Points on a hilly landscape, in no order, each with its height.
From any point a ball takes the steepest step (drop divided by distance) to one of its 2 nearest points. It stops when none of these is lower. Distance is the straight distance between rows; heights are no part of it.
pup: [-29 -21  -3 -15  -3  -2 -25  27  45  24 -26 -34   0   4   4 -14 -14  14
 -18  20 -44  47  10 -34   6   2  11  26 -16  25 -16  -4  13  -5 -24   4
  32  23  -9]  height 45.7
Pilet: [ -8   3 -10 -15   5  58  -4   8  -2   7   6   3   3   6 -20  12  12   6
  31 -38  10  22  12  -9 -11  -1   9   4 -12   1 -15  -1 -17 -16   8 -15
   3  22 -40]  height 48.3
vop: [-14  32  -8   8  25  40   7   5 -15   4  15  20  20   3  -4   3   1   9
  25 -12  10   1 -12 -27 -11  11  42 -17 -12   8   7   0 -32  11   0  -6
  45  11 -42]  height 45.4
gola: [ -1   1  -1 -19  22  11  14  34   2  -7 -11 -30 -18  -1  16  -7 -15  -3
   5  -3 -15  17 -18 -18  -8  19  15  38 -14  -1 -39   8  39  13 -39 -37
  15   5  13]  height 21.1
Febe: [-27  25  -3  19   5  -5 -27 -28 -21  20  28  21  -2  10 -18 -11  45 -24
  17   3 -14  18   5  29  -5  25  -2 -27   3  32 -16 -14 -23  -4  10  26
  53   1  29]  height 31.8
Zupa: [-13  16   9  16  14  -5 -16  -6  -2 -12  30  -4 -11   1  19  -2  -7 -28
 -10   2 -19 -22   4  25 -20  32 -14  36  27 -10 -39  -4  38  14 -13 -28
  -6  -7  52]  height 50.0
tok: [ -7  32  -3 -24   3   4  -2 -17   4 -21  18  -4 -19  26 -33  -8 -22 -19
  35  -1 -16  21   8 -30  -3   5  -6  14  17 -15  14  13  27  10 -15  32
  12  35 -11]  height 36.8
Mekar: [  3 -22 -11   3   7   0  18  16  19 -16 -41 -49   0  -1   5  12  12  23
  -4  -4  19   5 -18 -14 -21 -13 -45  20 -18 -19 -15  30 -20   8 -22 -43
   0 -21 -17]  height 27.1
bos: [ 19   7 -32 -42  43 -27   8  38  12   1 -20  28 -26 -19  -9 -49  -2   3
   9  36  11  12  -7 -12  25 -31  16 -21 -24  -3  30   5  41  -5 -15  -2
  16   4 -12]  height 3.9
ter: [ -1  39 -37 -33  26  19 -11   4  -3  18  33  30   5 -15 -38 -20   5   5
  30  14  19   0 -31   1  -4  14  -8  18  26  -9  29   8 -15   2   8  -1
  39  21   1]  height 24.6
vogem: [-14 -23 -11   0 -28 -16 -44  -5   2   4  15   2 -12 -28 -31   9   7  -4
 -10 -15  24 -13  -2   6   9  -6  26 -13   9  23 -24 -30   8 -10 -18  -2
 -28  -4   7]  height 38.7
dek: [-43  -7   0 -31 -23  21 -30 -12  10  23   8 -15  -3  -3   1   6 -15  -6
   0  -7 -36   1  -7  -9   4 -29 -16  24  23   5 -11 -12 -15   0 -22 -10
 -25  12 -11]  height 43.0
megul: [ 22   9 -31  19 -12  -3 -11  -6 -21  -3 -21  19  41  14  15  21   0   3
  -4  -5  22 -41 -10  28   1 -11 -18 -17  -6  -9 -13 -14  30  37 -31 -29
 -31 -48 -34]  height 16.1
gan: [ 12 -12   0   6   8 -26 -11   9  -6  24   4  40  -6 -10   3  14  18 -22
  24  42 -30  -9   8  30  12  35   6 -28  -4  20   1 -29  31 -18  10   6
 -32   9  32]  height 31.5
Turil: [ -9 -21 -38   3  43 -53  22  14  -8 -33 -29  16  -5  -4  66 -40  15  21
   2  -1  -5 -10  10 -14  37  -5  -4 -12   6 -21  13  33  62  20  -4  -7
  13 -36   2]  height 30.5
tovob: [ -3   5   3  20 -58  27  21 -35 -21 -10 -16  17  27   2  13  22   5  32
 -35 -52   8  12  -2  16 -19   1  16  13  13  22  18 -18 -22  -1  48   7
   0 -17 -28]  height 66.4
lumo: [ 42  -9  14   9 -24  14   3  28 -11  22  16  14   6 -13  -5  41   5 -16
   1  27  -9 -14  -1  20  12  34   6 -13 -32  -9  19 -25   1 -47   8 -17
 -60 -34  -8]  height 19.6
Mogi: [  5 -15  48  26  12  27 -50   1  32 -13   3 -40   1   0 -14  22  -8   8
  -8 -14  15 -20   8 -38  -2  -9  24   8 -14 -27  14  13 -26  -5  -2  12
 -31  38  -4]  height 46.7
bovel: [  6  -1  -1   0   2 -20 -25  -4  -6  -1  11 -13 -19  14   3 -48  -1 -22
 -30  -3 -54  33  38   6 -16  -7  21  -7 -22   9 -39 -11   5  -5   0  14
  19 -25 -13]  height 39.5
dubo: [  5 -37   2  28 -31 -29  -5  -1   5 -33  15   4 -15  -9  -5  -4 -25  12
 -67   1  12   5  26   2  11  -2  32 -17  -6  10 -42 -19  35 -13  -6  -7
 -62 -16  22]  height 32.8
zoda: [ 13  -3  16  31   1 -25  29   9 -12 -26  27 -18  -1  12  37 -30 -15 -20
 -45  25 -22  14   2  37 -14  17 -19  41   7 -16 -31 -11  39  -2  -4 -36
   0 -32  39]  height 52.8
dake: [-11   3  53  -1  18  18  14  13 -17   2 -15 -12   5  -4  20  12  36 -15
  30 -27 -27  -7  40 -20 -13  23  43 -10 -29  13  -2 -12 -31   3  21 -12
  13  25   2]  height 26.1
sadip: [ 31  -9  -7  23 -16 -19 -15 -27  13  -5  -7 -10  10  23 -21  11  -9   5
 -10  -1 -15   5 -17  20 -25  36 -21  31  17   3   5  13   0   0  17  24
  18 -12  40]  height 69.7
Lobip: [ -7  35 -10   5   1  32 -18  22 -23  19 -14  15  39   6 -20   3  25 -27
  41   9  24 -17 -21  20  18 -34  13 -31 -20  11  16 -39 -15  10 -45  -8
  14  26 -12]  height 45.6
nuvu: [ 60 -10 -27 -46 -13  41  42   6   5  48 -34  -8   3   1 -10  19 -22  19
  24  -9  12   8 -39   2 -30   5 -15  22   4  -2   4  17 -15  10  -4 -20
  -8   6  -9]  height 61.4
latuz: [ 64   3  36  30 -10  15  39   8 -24   0   2  -1  13   3   7  50   6 -29
   4  14   3 -25   9  20  -1  30   3 -16 -23 -19  12 -16   1 -13  15  -1
 -43  -6  22]  height 9.9
taza: [ -7 -15  55  27 -16  -1  -4  28 -12  -9   1 -10   7 -10  31  19  24 -26
   1  -3   8 -23  42   1  32 -13  19 -23  -9 -10   8 -20   0 -24  17  22
 -59  39  32]  height 39.0
Saret: [  5 -25  29 -15 -12 -17  67  28   1  14 -16 -27 -10 -23  20  10 -13  10
 -39  27  10   2  -6  -2  -5  25 -27   7 -28   1 -29   1 -16   5 -35 -65
  -9 -20   9]  height 34.9
Roli: [-47  36   1  10  18  22 -17  -9  -4 -14  39   2  -4   3 -32  -3   8   4
  26 -24  50  -2  -6 -14 -13   9  19  -5  19  -2  -5  25 -20   7  -1   7
  39  40  17]  height 51.1
Foter: [  2  13 -14  26   2 -30  -6   0 -18 -16  -4  20   9   4 -23 -24  48  -9
  14  -4  13  22  22  42  -1   7  23 -42 -26  30  -8 -11   4 -12  18  21
  48 -14  16]  height 26.0
veni: [  5  -7  -7  34 -18 -17   0 -26  -1 -28  11  -5  -8 -13  23  30 -13  13
 -28   1  -4  -7   9  26   0  24   7  -6   5  21 -72 -16  18   2  -3 -18
 -41 -44   8]  height 28.8
ful: [ 36  11  14 -11  20  20  28  -5   1   9   7 -26 -14   5  -6 -18 -16   1
  -3 -14  10   1  -8 -15 -17  -6  28 -19 -28  -7  -7  29 -34   9  11  11
  35 -20 -19]  height 54.6
serel: [ 15 -29  20   1 -27 -13  14   8   1 -18 -23 -51   4  -8 -18   9   8  10
 -18   4   2   8   4   1 -19  18 -10  33 -20  -5 -33  -4 -22  -6 -23 -48
 -16 -16   7]  height 31.1
zev: [ 40  -8  -8 -53 -66  14  19 -24  -8  36  -7 -21   1   6 -15  20 -15  15
  13 -24 -12  28   0  13 -22   7  -8  29  19  -1   8   9 -13   8  10   5
 -20  19  -1]  height 63.1
nemek: [ -7  29 -16  12  30  43   3  -8   7 -19 -22  22  -2  20   5  30   6  10
  48  -8   1  -2   8 -15  -4 -11 -44 -23  -2 -14   8  21 -13 -10  22  14
 -18  -8 -54]  height 48.0
potiz: [ -3  15 -24   7 -27  -4 -33 -45  10  10  -2   2 -10  11  -4   3   1   5
 -10 -11 -29  25   0  26 -12  15 -15  17  31  20 -30  -4  21   9  10  31
  -4 -10  16]  height 70.9
dok: [ 20 -38  47  -4 -53 -16  75  12 -16  16  -2 -38   4 -19  23  10  -5  -5
 -40  29   2  -1  -6  11  12   8 -29  22   0 -12  -2 -14 -30 -20  -6 -30
 -37 -19  29]  height 37.8
kas: [-20 -15  20   5  15 -17 -24  31  29 -12 -17  10  -6 -21   9   9   4   8
  -1   0  -8  -5  33 -10  18 -14  29 -18  -9   3  13 -23  16 -15   7  -3
 -38  38   4]  height 36.9
sumu: [ 37   1 -39 -11  17  -1 -12  23   9   0 -59 -28  11   6  16 -17  -4  18
  23 -11  -2  17 -40  -5  -2   9   4  51  -3 -14  30  34  38  14  -4   1
  38   7  19]  height 28.4
duso: [ 11   4  -9  22 -23 -13 -14 -29 -27 -31  -2  18  10  -1   6  17 -20 -15
 -31 -23   3 -35  10  18   1  -8  -1 -16   5   8 -40 -26  20  13 -12  -9
 -36 -44 -31]  height 23.9
befad: [-21  -2  19  17 -25 -12  33   3  -8 -29 -16   7  13   1  22  29  -3  14
 -21  -5 -30  20   5 -14 -10  35  31  18 -14  35 -37 -29  25  13 -17 -41
  -3  -8   1]  height 33.4
bero: [-28   4  -4  -7  -1 -24  25  13  -1 -14  -5  33   4  -3  35 -11 -10   5
 -20   5 -21  10   2   3  -1  -2   3  18  18   5  10 -20  53  10   3 -15
  13  -4   2]  height 22.6
Mutob: [  7  12   2   0  -6 -12 -46  27 -11  20 -22  16  29 -15 -24   6  20 -29
  26  12   6 -43 -16  17  22 -23   8 -16  -4   6  40 -33 -10 -17 -25  -1
 -27  23  11]  height 48.6
pabaf: [ 25   1  16  -3  14  -2 -19   7  23 -17 -10 -31 -11  15  -9  22  -8  -7
  28  -1 -16  -4  33 -22   1  -9 -10  -5 -23 -24  10  22   1 -10   2  11
 -39  25 -22]  height 44.9
pef: [-10  25 -45  -3   1  13 -20 -19 -17  14  27  26  31  -7 -27 -10  14  32
  -1 -22  27  -3 -21  12 -22  14  -8  21  33  -2   7  20 -52  13  12 -11
  43  -1   1]  height 15.7
lalom: [  1  49  10  20   0   8 -16   3 -22  -3   6  30  34   7 -12   3 -14  -7
  10  -1  26 -23 -19  -2   2  -3  40 -17  -7   4  33 -23 -23  18  -8  13
  18  28 -17]  height 41.5
fudad: [-18 -31   5 -34 -35 -25  36  -8  18   8  39  18 -38 -13 -27 -10 -28  19
 -47  15  14  33  13 -10   1  -4  -7  -5  12   1  24  -5   2 -24  17   1
   4 -13 -21]  height 62.7
Levum: [-43  -3  -5 -19  16 -16  66   8 -24 -13 -18   7   5   0  28  -6  30  -1
  34 -20  30 -22 -16  -8  -8  -8 -23  -2  23  -3   3   6   6  34 -26 -52
  36   4  28]  height 32.7
mabef: [  6 -17  12   5  -4  -3 -53   2  10   6  44   7 -25 -24 -20  20 -19 -21
 -10  10  16 -41   6  -6  16  10   6  -8  13 -14  -2  -7   8 -30   4   1
 -60   5   2]  height 41.6
pidiz: [ -4 -49  15   6   4 -41 -10  21  -1   9  -2  -7  -2 -23 -20 -15  19  -2
 -38  22  -8  -1   4   7 -14  11  -3  -2 -18  -1   7 -20 -31 -28  11 -27
  19 -24   3]  height 23.5
zuri: [ 21 -12 -17 -36   6  37  33  12  18  27   5  19  -9  -7 -17  44 -20   6
  16  13  13   4 -37 -28 -13  22 -25  12   2  -4   9   4 -11  -4  -6 -48
 -23   2 -32]  height 59.7
kobof: [ 26 -11 -34  -7  45  -3   8  12   9  15 -22   0 -13  -6   8  -4  18  13
  33   2  17   5 -35   9   1  28   8  15   2  -3   9  34  41  13   8   1
  42 -21  32]  height 21.4
Buza: [ 16  26 -44 -36  40  -4   1  15  -1  18 -13  12  -8 -24 -11 -48  18  11
  27  22  27   4 -23  31  18 -26   9 -11  -3  -2  21  21  21  16   1  15
  43 -18  12]  height 12.4
Rago: [-27   7   7   9  15 -15 -17 -48   0  -1  32   7  -5   8 -12  15 -10  -5
  23  12  -7 -32   3  -4   0   9 -33 -30  35   4   3  20 -55   3  16  39
   9   0  16]  height 43.2
bafe: [ 18 -11  -9 -27  12  22   9  -2   3  56  16 -28  -1 -10 -20 -19  -2  14
   1   8   6  18 -29  -5 -24   8   6  -7 -19   5 -12  13 -63   2   6   5
  66 -17 -18]  height 56.6
peb: [ 47 -47  38  -7 -46 -40  52   4 -36  20  10 -27  23  -8  25  20  -5 -10
 -19  50 -21 -16   6   3  17   6  -6   7   9  -3  18  -4 -24 -13   8  13
 -54   3  56]  height 40.5
Volar: [ 24   5  41 -10 -24  14  28   2 -26  10   1  -2   2   2   1  31  25 -22
  24 -24  -9  -5  23  19  -7  24  37  -9 -18   9   0 -15   1   3   7  -3
 -16  27  24]  height 20.0
Zibud: [ 41  12 -17   0   8   4  21   6  -6  -3 -31 -14  27  13  29   8  -8   6
  -2 -12   0 -19 -18  14 -10 -11  -1  19  -9 -19 -10  12  32  38 -25 -32
  -7 -37  -8]  height 24.5
bizon: [-29  11  -9  26  20 -18   1 -29   6 -14   6  44  -3 -14  11  20  -9  15
  12  15  23 -30   3   3  12   7 -30 -29  35   4  12  -1  -5   4  34  33
  -5 -11   1]  height 45.3
gedu: [ 17  14 -18 -13  -2  28 -37   7 -20  24 -24  30  39  -4 -14  29   8 -14
  43  -6 -18 -47 -26   0  -4   3  -9   4  11  10  34 -18 -44  -2 -15 -13
 -29  23 -14]  height 51.2
fidu: [  0  18   1 -24  27 -13  40   4  -4 -13 -17   7  -4   1  15  -3 -14  -8
  31 -12   8 -15 -21 -15  -2 -11  -8  12  17  -7  24  15  24  29 -12  -8
  19  25  28]  height 34.1
dilos: [ 32 -34  35  60  -1 -10   6 -16  -7 -12 -11  -3  21  -4   8  15   6  -1
 -24  15  39 -38  10 -10  21 -15  24 -51  -7  -5  19  -6 -46  -8  24  57
 -31 -12  20]  height 38.2
Lok: [  7  18 -29 -47 -39  -3  -3 -27   0  19  10 -12 -40   4  -7  -7   4  -7
   2 -26 -38  59  31   2 -21  22  -4  36  22   6 -28   1  35  11   3  21
  -2  -1 -10]  height 71.8
Vak: [ -3  20   0   8 -35  31  23 -44 -16 -11 -20  10  14  23  14  23  -9  14
  15 -50  -9  14   8   1 -19  10  15  -9  13  27 -18   6 -22  17  26  29
  -5   8 -13]  height 65.1
muki: [-51  16  -4  21 -17  21 -50 -23  -1  43  20  11  -2 -15 -12  12  21  18
  19  -6  37 -16 -13  23  23  -6  16 -41  15  28 -13   1 -49 -15  31  46
  -2  20  24]  height 39.9
puz: [-22   6  -1  -6 -10 -34  -1 -13  -2   0  57  38 -22 -22 -25 -22 -17 -11
 -43  19  15  -3   1  14   7  -9  -3  -5  33 -17  25 -19   8 -15   9   0
   7  -9  -4]  height 61.6
niso: [ -5 -17   1 -41 -10 -21 -12  13   4  38  -7 -33   4  -6 -20 -28  -3 -12
   7  25 -32   9  -2 -17   0 -19 -18  -2 -18   9  -4 -15 -40  -2 -31 -12
  24  14 -33]  height 61.1
Bere: [-22   8  -5   7  -1 -11 -19 -20  18  10   1   5   7 -13 -15   0   4  27
  10   1   8   5   1   6  11 -20  28 -35   8  26   1   0 -26   9  12  40
  21  12  15]  height 42.5
sot: [ 13  -1  35  14   5  18   1  16  14   6  13  -9  -4  -6  44  -3  -3 -14
 -18 -12 -16   4  45  23  23 -24   9 -11   5 -18  -1  -5  21 -11  44  36
 -44  24  23]  height 40.9
nisud: [ 20 -16  -9 -35 -20  20   1  11   9  39  41   3 -14 -10 -29  39 -17 -12
  18  42  -7   4 -24   3   1  38 -30  24   2 -12  -1  -8   2 -28  -8 -35
 -43  -2  -3]  height 58.1
Kof: [ -1   0 -27   6   7   5  13 -31  19 -12 -30  26  -6   7   9  38 -11  28
  47   7 -14   4   4  -5   0  17 -36 -16  20  10   1  12   0   0  42  39
 -18 -10 -18]  height 46.8
Ruzad: [ -9   3  13   9  20   2 -38   1  40 -22  33  -4 -34  -3 -17  14  -8 -14
  10   8  19 -19  15 -19  19 -23 -33 -13  -2 -32  10  10   4 -26   3   4
 -51  28 -31]  height 43.6
tud: [-29  10  -4 -10   0 -26 -22 -32  -3 -21  -1   2  -5  13 -22  14   4 -17
  55   9  -6 -29  17  -5  11  -4 -57 -19  39  -1   3  11 -20   5  -7  24
 -29  37  20]  height 41.1
Nezuf: [ -2  18  37  14  32  17 -22  -4   6 -25  35 -21 -20   8 -28   4  -1 -19
  18 -25  31 -30   7 -37 -11   0  15 -13  -4 -22   2  29 -28   1  -5  -2
   1  38  -2]  height 48.8
nef: [-51 -14  -2  15 -14  14 -44 -13 -17  31  36   1   2  -2 -25  18  51  -7
  41  -1   6  -7  -3   3   4  26  -2 -21   9  30 -10  -9 -52 -32   9  20
  15   4  16]  height 36.7
Zov: [-14 -39   0  13 -19 -15 -24  18  11  -2  26  15 -25  -4 -38 -16  10  -2
 -33  12  20  16  31  13  27 -17  32 -46 -29  19 -29 -26  26 -37 -13   7
 -35 -11   3]  height 35.8
vid: [ -3  -2   0 -13  34   6 -16  14   6  -4  10 -35 -29  -2  17 -37 -15 -16
 -16 -13 -14   1  -8  -5 -18   8 -12  43   4 -22 -22  29  21   7  -3 -22
  35 -19  -1]  height 13.3
tobiz: [  6  26 -28 -51   4  50   4 -16  13  11 -25   5  -4  21 -10  -5 -14   6
  62   3 -15  14  -3  -4   2 -26 -30  11  24 -11   0  23  -5  18  -8  28
 -29  44 -26]  height 39.2
Kaluk: [ 11  16   9  29 -35  -5  -4 -23 -24  -7 -17  22  30  12 -11  12  -3   1
 -11 -13   8   1  -6   2  -9   5  56 -19 -18  36   5 -34  -9  17  -2  24
  18   0  -8]  height 36.5
kuzam: [-23  35  -3 -11   3 -25 -13 -32  12 -28   1  16 -22   7  -6 -14 -14 -10
  23   5  -7  -4  18   0  15 -17 -12  -8  44   5  -7   5  35  23  -4  51
 -16  30  26]  height 39.1
muv: [ 34 -10   4   7   4  -1  26  26   4  27   6  42   4 -18  16  23  -6   7
 -12  45 -15   8  -7  36   2  24  25  -9 -17  12  12 -32  42 -19  18 -25
 -32 -14  24]  height 26.8
mov: [-41 -13  37  23 -12  15   1  -4  -7 -11 -25   4  21  -8  21  26  31  13
  -6 -28 -21   1  10 -13  -5  13  31   6 -15  29 -10 -29 -14   3  10 -11
   4   3  -4]  height 30.7
vipe: [ 32  -7   6   3  25  48  30   0 -13 -13  -9 -34  -9  11   9  -2  19   0
   2 -42  35   1  -2   3 -26  -7   5   3 -39 -20 -33  41 -17   5  -2 -28
  18 -45 -19]  height 52.7
durab: [-27 -10  21  -2 -34 -30 -27  -2 -28  17  38  11  -7  -9  15 -20  16 -29
 -20   8 -37 -17  43   3  23 -27  16 -17  14  11  16 -25  -2 -30  11  31
 -41  12  24]  height 32.6
Pazo: [ 42   8  22  38 -17  -1 -16  -1  -8 -14  14   7  10 -17 -22   6  -1   2
 -33  -4  67 -33   5   8  17 -14  31 -37 -25 -19  38  -5 -30 -27  31  32
 -30  -7 -19]  height 33.9
gudas: [-39 -16  21   0 -27 -26 -19  16  -9   7  14   9   6 -10  -6 -20  14 -10
 -29   9 -28  -2  17  -7  12 -20  17 -17 -11  20  18 -35 -35 -34  -3   3
  -5 -17 -26]  height 28.7
goto: [-31  -4   1 -16 -13 -24  43  23   6 -12  -9  38   8   3  11   8 -14   6
 -22  21 -14  23   0 -17  13  13  28  -4 -15  45 -13 -32  57  23 -43 -41
  16  -2   0]  height 28.3
sido: [  4  13  -1 -12  22 -20   9  11  23 -16 -23  -3  -4   7   1 -13 -26  20
  12   3  -4  12 -29 -54  -1  -5  12  16   1 -11  56  23   0  14  -4  12
  42  36 -14]  height 30.2
zifo: [-14   5 -40  30 -10 -24 -56 -33 -15  -6  13  14  24  -4 -34  -5  15  10
 -20 -21  24 -17 -15   9 -16  22 -14  11  24  19   2 -10 -35   4  -1   3
  38 -29  10]  height 1.8
rut: [-24 -17 -20 -16  11  -1  21  23  33  14 -38   9  -3  10 -20 -16  11  16
   6  32   4  52  15  -3  40 -34  13 -43 -43  37 -15 -14  18  -5 -33  25
  31   2 -16]  height 16.3
dokis: [ -8  -8  27  51  16  -1 -18   4   3  -4  25  18  20  -4  33 -13 -13  -4
 -45   2  36 -26   3  11  14  -9  12  -3  30 -12  39 -14  15   1  40  28
  10  18  37]  height 57.3
dupeg: [-26  -4 -31 -11   3 -31  16  -2   1  -8   2  13   8   2  64 -46  16  15
  -1 -15   3 -12   4  18  18  -4   1  12  34 -17  12  13  80  46 -12 -12
  13 -29   4]  height 28.5
buka: [ 12 -12  19 -17  -6 -33  31  16   3  10 -33 -38  -9   2 -17 -23   5  -4
   0  26   3   8 -11 -23 -14 -15 -54 -13 -39  -9  20  16 -54  -6 -23 -11
  31   8 -38]  height 62.3
tofup: [ 12 -11  -4   9   1  34  11   7  29 -13 -19 -27   8  29 -28  29  -5  14
   3   5  26  26 -23 -31  -1 -18 -26   1 -33  -9  -1  20  -8   2 -32 -14
  -1  -2 -36]  height 23.0
Nizo: [ -4 -15  -1 -24 -23 -25  -3   6   3  25 -15 -33 -15   8   6 -36 -15  -7
 -31  12 -50  42  13  -6 -13  -1   6  17 -15  27 -50 -15  12  16 -38   2
  25  -3   3]  height 42.7
Mabo: [-16  -8  -8 -21  23  -4  48  35 -26  -1 -35 -22 -16  -4  27 -12  16  -6
  28  -8  16  11 -33 -21   5  16  -5  14 -16  -1 -11  24  37  17 -43 -48
  49  -6  17]  height 27.5
nole: [-11  -7  15   1  -3  69  13  15 -10 -17  17  -7  -6   1  -2  10  17   2
  -7 -45  31   7   9   2 -22   2   4  23 -12 -26 -19   5   4 -17   9 -55
  -1 -19 -32]  height 50.5
kupi: [ -7  -7 -35 -38  34   0 -10  24  32  14 -21  -3 -30 -15  -5 -48  -4  23
  -7  29  -3  39   8 -28  42 -26  15 -13 -29  19 -22  12  28  -6 -19  19
  29  -4 -33]  height 11.1
dat: [-39   6  16   7  35  15   3  -9  35 -34   0   0 -30  14  22  11 -32  10
  11   7 -24  11  15 -37  11  -7 -20   3   5  -4 -19  26  35   5   1  23
 -19   4 -28]  height 50.2
Modo: [ 24  -8  -1   9  25 -18  32  12   8 -36   6   1 -27  13  14 -12 -17   1
 -22   0  18   5 -11 -30  -4  -8  -7   3 -22 -25  23  35  25  -9   2 -12
  20 -26 -29]  height 24.1
dubof: [ 16  39  -8  13  23  10 -26   5   8 -38  18  -2  -4  31 -34 -17  -1 -18
  21  -7  12  12  -8 -15  -5   8 -14  15 -15 -25  27  22  16 -16   4  11
  29  16 -35]  height 33.7
Vug: [-10  18  -9   2  28  48  31  -4  18 -18 -12  22  -8  24  42  28 -26  10
   8   8 -16  10   2 -22  17 -13 -29  -7 -12 -10 -10  26  34   7   0   1
 -26 -34 -61]  height 49.2
Gud: [  1 -25   2 -30 -27  12 -10 -14 -14  62  28 -44  -1   4 -26 -12  -5 -19
 -12   6 -22  17  -7 -17 -18   9   7  13  -9   8 -18  -9 -57  -3 -26   2
  42   2  -3]  height 59.1
rako: [-46  59   1   4  -6  25 -17   3 -15  17  55  20   0 -18 -16 -21  11   2
  -5 -15  28  10   0  26   5  -9  24  -3  15 -10   3  -3 -16   1  22   8
  27  20   8]  height 53.1
dusem: [ 27 -19  21   0 -15 -20  28   6   4  -8  39 -17 -24   9   5 -22 -32 -18
 -50  27 -19  27  26  23  -9  12  -4  10  -9 -24 -19   2  26 -20  13  -4
 -27 -14  22]  height 54.7
Lil: [ 41  -1  -7 -13 -11  39 -21  21  19  36   0 -10  15 -10 -10  33 -14  -2
  12  16 -10  -8 -29  24  -5  16  -6  39   2 -18  25  -3   4 -11   2 -22
 -34   8   8]  height 56.1
tuk: [-25 -21 -17   7  -1 -44   1  11   6  -9 -32  12   2  -6  -7 -39  35  14
 -10  14  -3  41  21  36  12 -31  16 -32 -25  30 -12 -24  19 -13   3  10
  23 -15   6]  height 21.0
pakad: [-22  26  -4 -25  11  26 -19 -11  30  12 -16 -14  -6   9  -5  -9 -12  -4
  23  21 -11   3  -2  16  12 -53 -43   1  14 -13   1   6   7  14 -13  21
 -16   7 -11]  height 41.0
Dutul: [ 12  10 -37  11  17  38 -52   9  13  12 -24  13  35  12 -14  23   4  -3
  35  14 -18 -10 -31  12  -7  18 -34  37  11  -9  11  -9   3  -4  -7 -15
  -9  11 -20]  height 53.6
pari: [-42  -4  33  19  -3  38  13  -6  30 -21 -15 -23   4  23  35  42 -17  21
  22  -9 -27  10   9 -25   4  -6 -20   8   4  -2 -18  15  -7   8   3  12
 -35  29  -7]  height 51.3
Fipu: [ 25 -44  30  17 -13 -12  24   4   0  26 -14   0  19 -10  18  16  -6  -1
 -21  31  -6 -24 -10   2  13 -10  21 -20   0   8  18 -12 -28  -5   6  22
 -31   0  43]  height 41.9
Duz: [ 10  -9  -5  18   2 -47 -25 -15  -8 -15   3 -11  16  -8 -42 -19  15   8
 -23  10   8  -8 -10  -8 -17  11   3  -4  -4   1  22   0 -67  -8   2   1
  45 -17 -12]  height 15.6
Sivu: [ 11 -13 -12  10  34 -45  52  13 -10 -22 -18  15   3  14  45 -43 -16   9
 -30  20   2  -4   1 -13   7 -21  -7 -13  -2 -18  30  19  25  11  12   5
  33 -27  -4]  height 27.4
sapuz: [ 18  -7 -15  -5  46 -29  -6   1  -2 -24  11 -29 -40   2  22 -53 -18  -3
 -17 -13  21 -20 -22 -21   6  -9 -16  17   3 -37  -5  70  22   8  -5  -9
  39 -30   2]  height 19.8
Zuzub: [-11 -21  -5  -2  13 -45  -9  20  -3   0 -19  38  -4 -30   8 -15  32  -7
   6  17 -29  -7  47  16  21 -10  -1 -42  -8  15   8 -35   9 -29  33   4
 -42   6   5]  height 34.8
valad: [-45  30  25  20   6  22 -18 -15  -1  23  33  12  11  -9  36 -10  15  -6
 -24 -22  11 -16   7  36  11 -20  -6   4  33  -1   9  -7  -2   3  33  19
  22  13  33]  height 55.0
kasub: [ 25  -4  19  23 -49  -1  23 -39 -22 -21 -29 -14  38  24   5  14  12   7
 -26 -32  -3   0  -8  23 -17  17 -23  32  15   3  13   3 -35  10  30  14
  14 -14  22]  height 68.1
zozos: [ 18   0  11 -26 -26   6  49 -25  -2  -8 -25 -19   0  13   7  20 -23  17
   7 -29  -8   5  12  -4 -15 -15 -19   3  10  -3   0  16 -34  10  18  12
 -15   4 -19]  height 64.2
gesok: [  1  14 -43 -19  25  29  -5   6   4  -9 -62  -1   9  18  17   6   9  10
  61  -8 -14   7 -13   4  -4 -11 -47  32  20  -5  -5  33  16  23 -10  -4
  -5  16  -3]  height 37.0
gige: [  2  20 -32  22  15  15 -22   9   7 -29 -50 -15  27  29  29   4   8  18
  32 -15 -26  14 -17  12  -7  24 -25  57   3  -6  13  25  41  16   8   2
  22  -7  12]  height 33.6
kedeb: [-35 -11   8 -23  -7   8 -26  -2  -7   7  15  -4   0 -27  -4  12   0 -10
 -17 -28 -14 -28 -10 -18 -18   1  19  34  33   8 -25 -28 -10  16 -29 -47
  -8  12  10]  height 42.6
muzo: [ -5  -4   2   4  -3 -28 -30 -23  -5  21  29   0 -15  10   6 -42  -3 -18
 -29  17 -37  15  40  19   0 -27  17 -29   1   8 -15  -7   2  -1   8  41
 -13   0  36]  height 36.2
Nufa: [ -4   7 -12   0  13  16  17   6  15 -28 -37 -30   5  19  -8  -6  -1  33
  12 -10  15  33 -27 -53  -1 -19  -8  13 -24  -9  23  38 -23   1 -13  -1
  45  14 -46]  height 26.9
Mitaz: [-24 -11   0  13   1   0 -24  -1 -20   9  23  11  11 -15   4  32   4 -21
   2  10   1 -47 -35  15  -7  28 -16  20  32   4 -31 -27   8  15 -35 -50
 -18 -13  36]  height 46.3
guv: [ 26 -18  30   6 -14 -15   9 -10 -14 -14  54  -8 -26  -3  -8 -32 -16 -21
 -58 -18   5  11  57   1  -4 -11  42 -21  -7 -19 -13  -4   9 -18  26  18
 -23  -7  13]  height 56.0
mifo: [ -4   3  10  22  -6 -24 -33 -16   4  12  39  17  -6  -4  -6 -20 -16 -11
 -50  -1  -7   1   2   4 -13  12  13  15  34 -10  34 -12   1  -2  17  25
  16  10  46]  height 59.8
Subep: [ 10  24 -20   1  -6  -4  -3 -17 -21 -11 -16  10  33  16   2 -12   5  -3
  -2 -32  -9  -4  -8  20 -15  -1  18   7   3  18 -11 -15  20  33 -14 -10
  34 -17  -5]  height 29.9
ded: [  2  46 -21 -22  33  39  12   7   1 -10  27  20 -20   8 -14  -5  -4   8
  37 -17  31   1 -20 -23  -2  -2 -14  12  12 -30  35  41 -10  -8  23  -2
  12  34 -25]  height 29.8
lafev: [ 50  -9  13  25  17  -1  19   2   4 -21   7   5   7  -8   2   5  -7   2
 -36 -10  40 -23   5   2  -2 -15  14 -15 -17 -22  18   1  10  -2  14  -8
  -8 -24 -15]  height 28.6

For each start below, name the point where the ball stops.
dat => zifo
potiz => megul
mifo => megul
Lok => megul
dek => bos
niso => megul
